Each scene shows the same named points in several views. A view is turned or mirrored, shifted and resized as a whole, has a little noise and may leave points out.
In the rows, 128 means zero.

Scene 1
View 1
j328: [ 99 117 114 105 175  55 189 182 117 170  99 131 127  96 131 149 175  98
 147 116 150 138 128 137  98 160 144 160 142]
j931: [133 108 139  94 118  68 154 203 160 101  92 109 112  89 151 137 162 116
 126 119 136 130 194 144 144 141  97 156 142]
j789: [111 103 137  87 145  62 179 207 148 114 105  76 146  56 183 130 183 120
 152 142 133 151 169 160 134 126 112 165 138]
j539: [113 146 127 134 142  78 160 153 146 109  78 155 103 116  97 151 169 105
 115  97 148 115 144 119 110 176 121 174 128]
j240: [ 84 128  87 118 235  70 172 146 119 166 146 108 133  99 142 176 207 102
 127 152 143 122 133 146  92 133 168 162 175]
j85: [111 160 120 147 150  93 137 133 161  84  86 145 100 114 101 153 180 112
 100 108 138 104 160 113 121 161 116 176 140]
j210: [ 94 168 137 144 152  89 169 144 157  82  75 119 114  82 114 132 187 112
 125 107 147 136 126 119 117 158 105 191 123]
j65: [111 117 144  92 149  77 176 198 167  86 117  51 140  37 195 124 199 133
 136 155 136 162 171 165 138 109  94 174 148]
j893: [117 106 142 113 111  83 146 183 158  56  80  81 166  52 188 127 175 122
 157 134 111 122 178 145 158 151 120 182 105]
j784: [129  97 129  69 150  48 189 225 137 164 119 101 104  89 156 143 170 112
 132 130 150 152 182 165 114 125 107 138 167]
j76: [ 97 153 120 125 197  89 164 140 166  84 130  78 118  68 148 152 218 125
 104 153 143 139 156 147 115 112 110 176 166]
j39: [127 103  99 103 166  61 148 179 127 156 118 145 106 135 127 176 166  97
 113 121 133 101 189 142 108 160 149 134 164]
j477: [ 96 133 109  95 205  36 223 189 112 224 119 148  83 117  91 158 180  94
 117 108 184 151 113 143  59 145 124 144 177]
j38: [ 85 155 136 123 173  67 202 166 139 129  92 110 135  64 129 127 193 109
 145 120 161 158  96 135  99 147 118 189 132]
j414: [ 88 119 115 116 172  70 180 167 120 135  95 110 159  74 153 142 183 102
 165 127 136 134 117 140 109 166 152 179 123]
j366: [107 132 138 109 146  76 173 181 155  99 102  94 126  72 147 133 186 123
 131 126 145 141 155 145 125 138 106 172 141]
j580: [ 86 149 134 119 170  59 208 174 134 146  81 115 125  72 121 123 186 109
 145 108 168 162  94 131  92 152 114 185 132]
j597: [105 109 124  77 174  47 206 216 125 177 113  96 121  75 156 137 182 108
 139 134 159 164 145 159  99 128 120 148 163]
j84: [127 128 132 100 135  69 159 189 158 107 102 120  93  93 132 148 172 120
 106 119 145 126 187 143 131 137  93 156 152]
j255: [115 139 140 118 132  76 164 179 159  96  86 113 110  85 131 132 177 118
 124 115 143 136 160 132 124 146  95 175 132]
View 2
j366: [129 154 113 110 104 118 138 136 183 102 110 133 132 133  95  90 150 166
 144 131 135 154 176 127 119 152 140 179 140]
j210: [137 194 128 121 102 160 119 117 191 100 123 142 109 135  87  57 146 164
 145 107  93 145 175 148 135 170 134 164 148]
j85: [145 164 120 133  70 167  97 147 188  82 110 147  99 124 114  44 144 155
 137 108  98 123 153 146 137 182 125 129 160]
j240: [166 136  72 113 115  87 169 133 177 108  95  80 130 117 167  70 157 127
 159 107  56 116 187 108 119 129  79 153  85]
j539: [165 174  97 121  91 154 110 139 169  86 125 135 114 137 105  50 139 160
 120 113  87 124 153 138 147 173 149 123 148]
j255: [136 156 119 116  95 136 120 140 180  97 110 140 126 135  88  81 145 167
 134 132 129 149 170 135 129 166 155 162 152]
j597: [155 126  70  95 136  73 173 141 153 114 105  89 164 149 101 101 158 151
 134 145 116 140 196 107 125 121 165 168 103]
j39: [187 109  49 113  86 102 128 179 148  72 110 107 141 123 150  89 137 143
 104 141 103 117 138 103 148 161 143 100 135]
j65: [103 121 123  99 122  77 158 143 188 114  91 122 155 132  86 133 156 168
 159 156 169 182 200 109  95 134 137 223 132]
j414: [161 179  90  98 137  99 157 109 170  92 142 112 136 132 117  98 131 166
 146 118  76 152 163 114 132 150 111 176 125]
j789: [124 131 103  97 127  83 146 143 177  95 115 122 153 131  98 131 141 169
 144 152 149 175 176 104 108 143 137 202 141]
j38: [149 192 109 103 139 118 159 103 175 111 130 115 133 148  84  70 150 163
 146 112  81 143 194 136 134 143 139 183 116]
j580: [160 195  98 100 145 121 161 101 163 116 129 112 138 156  73  62 149 156
 137 117  76 134 194 134 140 136 162 168 111]
j893: [123 160 128 103 111 115 115 133 184  70 139 158 132 122  93 131 122 190
 140 151 152 192 141 118 117 182 130 191 184]
j477: [192 141  40 111 126 105 178 140 139 128  99  70 154 162 104  40 167 127
 115 125  58  88 204 121 156 112 183 118  73]
j784: [149 103  73 103 113  77 158 165 153 108  96 102 161 143 106 112 155 154
 121 161 144 145 184 103 125 134 177 156 119]
View 3
j84: [141 122 105 104 111 119 126 136 128 143  71 135  76 105 101 156 141 105
 114 143 154 132 156 166 145  86 135 137 146]
j366: [148 128 104 110 126 114 111 146 134 124  69 126  91  84  92 162 141 115
 136 152 156 132 164 158 137  98  98 136 147]
j210: [131 140  85 115 148 117 122 123 110 116  63 118  85  90  77 158 124  98
 152 144 173 129 121 163 117 100 101 132 143]
j597: [146 121 138  87 124 111 117 132 136 123 100 119 111 100 113 166 152 148
 117 143 139 137 179  95 152 115  86 116 102]
j240: [148 151 123 101 162  89 129 108 104 133  68 113  88 146  78 162 176 116
 143 148 199 113 179  73 124 151  80 124 107]
j931: [160 118 109  99 104 120 112 137 145 145  70 138  78  88  98 156 134 114
 119 151 141 138 174 171 148  77 129 131 162]
j255: [148 128  99 115 128 120 116 136 131 124  71 129  84  82  88 159 128 108
 142 150 153 133 147 172 131  83 112 133 154]
j539: [146 137  92  99 147 114 131  90 115 141  63 128  79 107  81 152 113  92
 155 146 158 131 113 151 108  88 125 117 148]
j477: [119 128 133  67 149 114 147  79  98 122 105 105 112 136 115 155 131 127
 122 122 146 135 115  62 133 132 102  97  69]
j65: [153 120 125 117 104 116  97 190 151 117  77 124 101  66 107 169 172 145
 112 156 150 133 214 152 168 105  78 146 142]
j76: [124 143  96 130 139 112 121 166 105 112  57 117  81 106  82 166 178 102
 134 148 200 119 173 149 143 131  85 156 139]
j39: [160 130 121  80 124  99 135  87 125 168  67 138  69 150  93 151 146 103
 124 145 160 126 168 110 134 101 143 114 135]
j38: [140 142 109 113 159 116 111 128 116  96  82 110 113  71  85 165 131 125
 159 148 160 133 136 128 118 117  63 122 121]
j328: [159 139 125  85 148 103 119  91 126 133  84 118 100 106  91 157 135 131
 148 144 147 133 157  96 120 109  92 112 117]
j784: [150 113 135  80 104 116 121 134 141 138  92 130  99 105 120 164 151 140
  99 141 132 136 188 111 160  99 112 123 117]
j893: [187 133 106 113 117 111  90 145 163 141  58 141  86  56  79 161 129 122
 157 170 144 137 190 182 133  67  99 136 186]
j414: [172 156 121 106 168  91 100 113 131 115  72 115 111  84  73 163 139 133
 179 164 162 128 173 100 108 121  51 121 130]
View 4
j76: [117 187 114  86 117 125 160 123 157 130  95 139 126 131  99  84 101 123
 159 140 162 139 126 111 118 131 145 104  41]
j789: [ 73 151 103  83 129  76 155 127 155  89 136  99 152 111 109 111 116 141
 129 136 136 104  91 101  89 105 131 115  76]
j580: [107 180 124  60 140 143 169 135 151 150 138 141 152 130 125 112 168 148
 121 140 159 119  78 142 123 131 147 108 137]
j255: [106 171 135 110 158 103 147 132 134 108 127 105 146 102 122  91 142 124
 139 135 145 130  90 128 116 132 162 128  81]
j328: [119 148 111  65 148 125 167 113 162 124 168 120 133 117  94  99 160 160
 144 156 145 104  91 127 131 130 122 112 132]
j539: [138 166 153 104 180 132 156 121 141 127 145 108 126  94 114  68 165 137
 158 159 141 138  87 145 144 150 154 134 107]
j931: [ 99 140 129 117 158  72 139 120 131  82 147  88 149  86 116  96 130 131
 145 141 140 121  95 111 115 119 149 135  72]
j38: [101 188 118  63 136 138 172 138 155 144 125 139 145 131 121 101 158 144
 126 141 152 117  83 133 111 126 146 103 120]
j84: [119 145 132 115 156  95 136 113 127 101 142 102 143  89 115 100 129 126
 158 145 162 128 110 118 134 127 152 130  65]
j784: [107 119  98  85 137  83 137  98 141  95 171 108 157 100 102 137 124 148
 148 144 168  96 103 105 125 107 121 115  98]
j366: [100 166 123  96 144 104 151 131 143 110 124 111 145 111 118  94 131 130
 139 137 146 125 100 119 111 121 149 119  76]
j240: [142 158  93  52 121 141 176  99 185 142 147 143 107 140  58  78 122 162
 170 166 151 114 126 116 135 140  98  91  97]
j85: [140 180 160 118 174 134 152 127 139 126 122 109 114  98 109  47 150 123
 165 158 138 148 101 143 145 157 165 134  74]
j597: [106 134  88  59 124 106 153 105 155 116 168 124 155 120 101 140 134 153
 140 141 169  96 100 111 118 110 114 101 116]
j893: [ 68 172 132 110 158  71 159 150 146  73 126  82 148 102 121  71 131 125
 123 141  98 119  76 115  85 119 152 133  68]
j39: [145 120 122  96 164 108 145  91 155 102 181  98 113  90  75  80 140 153
 183 170 143 111 110 122 152 138 115 128  97]
j210: [115 198 146  99 160 132 163 144 140 135 108 124 136 115 131  68 154 124
 140 143 141 144  88 144 120 145 170 125  87]
View 5
j366: [154 170 135 124 143 113 132  97 122 161 126 138 111 140 141 102  96 143
 139 158 115 132  98 167 147 148 150 139 164]
j85: [158 191 130 144 135  78 155 117 160 161 105 146  94 120 170  92 105 165
 126 151  77 148 122 185 193 181 135 170 145]
j477: [188 203 124 176 150 141 182 148  97 124 178 128 167 158 129  41 151 191
 145 196 131 144 130 188 157 115 197 168 144]
j931: [135 199 127 129 162 117 101  88 133 162 126 125 116 126 141 120  83 152
 129 154  99 136  87 181 142 147 152 119 152]
j328: [188 189 118 162 147 134 146 124 133 136 153 138 127 152 138  81 129 180
 151 167 121 116 110 199 138 137 187 153 148]
j38: [188 152 131 129 135 126 168 131 116 147 129 148 112 154 146  74 126 146
 166 174 138 118 114 166 155 127 168 160 158]
j789: [152 166 131 125 149 133 106  84 108 160 149 125 117 149 121 116  90 144
 148 154 126 112  67 174 111 134 165 123 172]
j210: [170 161 128 123 138  94 159 120 141 162 100 156  89 133 163  87 111 140
 153 163 105 134 124 164 183 156 143 162 152]
j255: [150 183 125 126 151 107 130 101 132 161 115 139 105 129 156 101  97 146
 142 161 103 140 108 172 162 148 146 141 151]
j893: [156 164 126 111 150 117  89  86 147 171 101 143  78 132 152 134  78 128
 154 140 108 107  83 179 125 152 151 114 166]
j784: [146 210 130 152 164 141 114  99 105 142 169 111 154 145 119  98  97 171
 129 170 119 137  82 184 124 124 183 121 159]
j76: [149 154 161 122 112  90 174 102 102 174 157 133 121 151 123  88  91 156
 122 149 116 139  82 161 160 179 134 177 177]
j65: [137 157 150 107 147 128 113  76  79 170 154 122 126 149 104 115  76 128
 141 157 137 126  61 154 112 132 157 125 187]
j580: [191 164 123 136 143 126 164 135 115 141 125 148 119 151 149  66 133 150
 170 185 134 129 128 171 158 116 173 158 155]
j84: [133 208 131 138 159 104 124  97 126 161 132 127 125 125 140 102  89 163
 120 160  97 151  96 177 158 152 149 136 152]
j414: [198 156 124 145 129 130 146 124 140 147 145 153 101 158 139  94 121 161
 164 155 124  92  99 199 132 150 181 155 158]

In a view up to two points have been moved. Name them for each view, in the order of its rows, or write none.
view 1: j65, j893
view 2: j39
view 3: j210, j414
view 4: none
view 5: j477
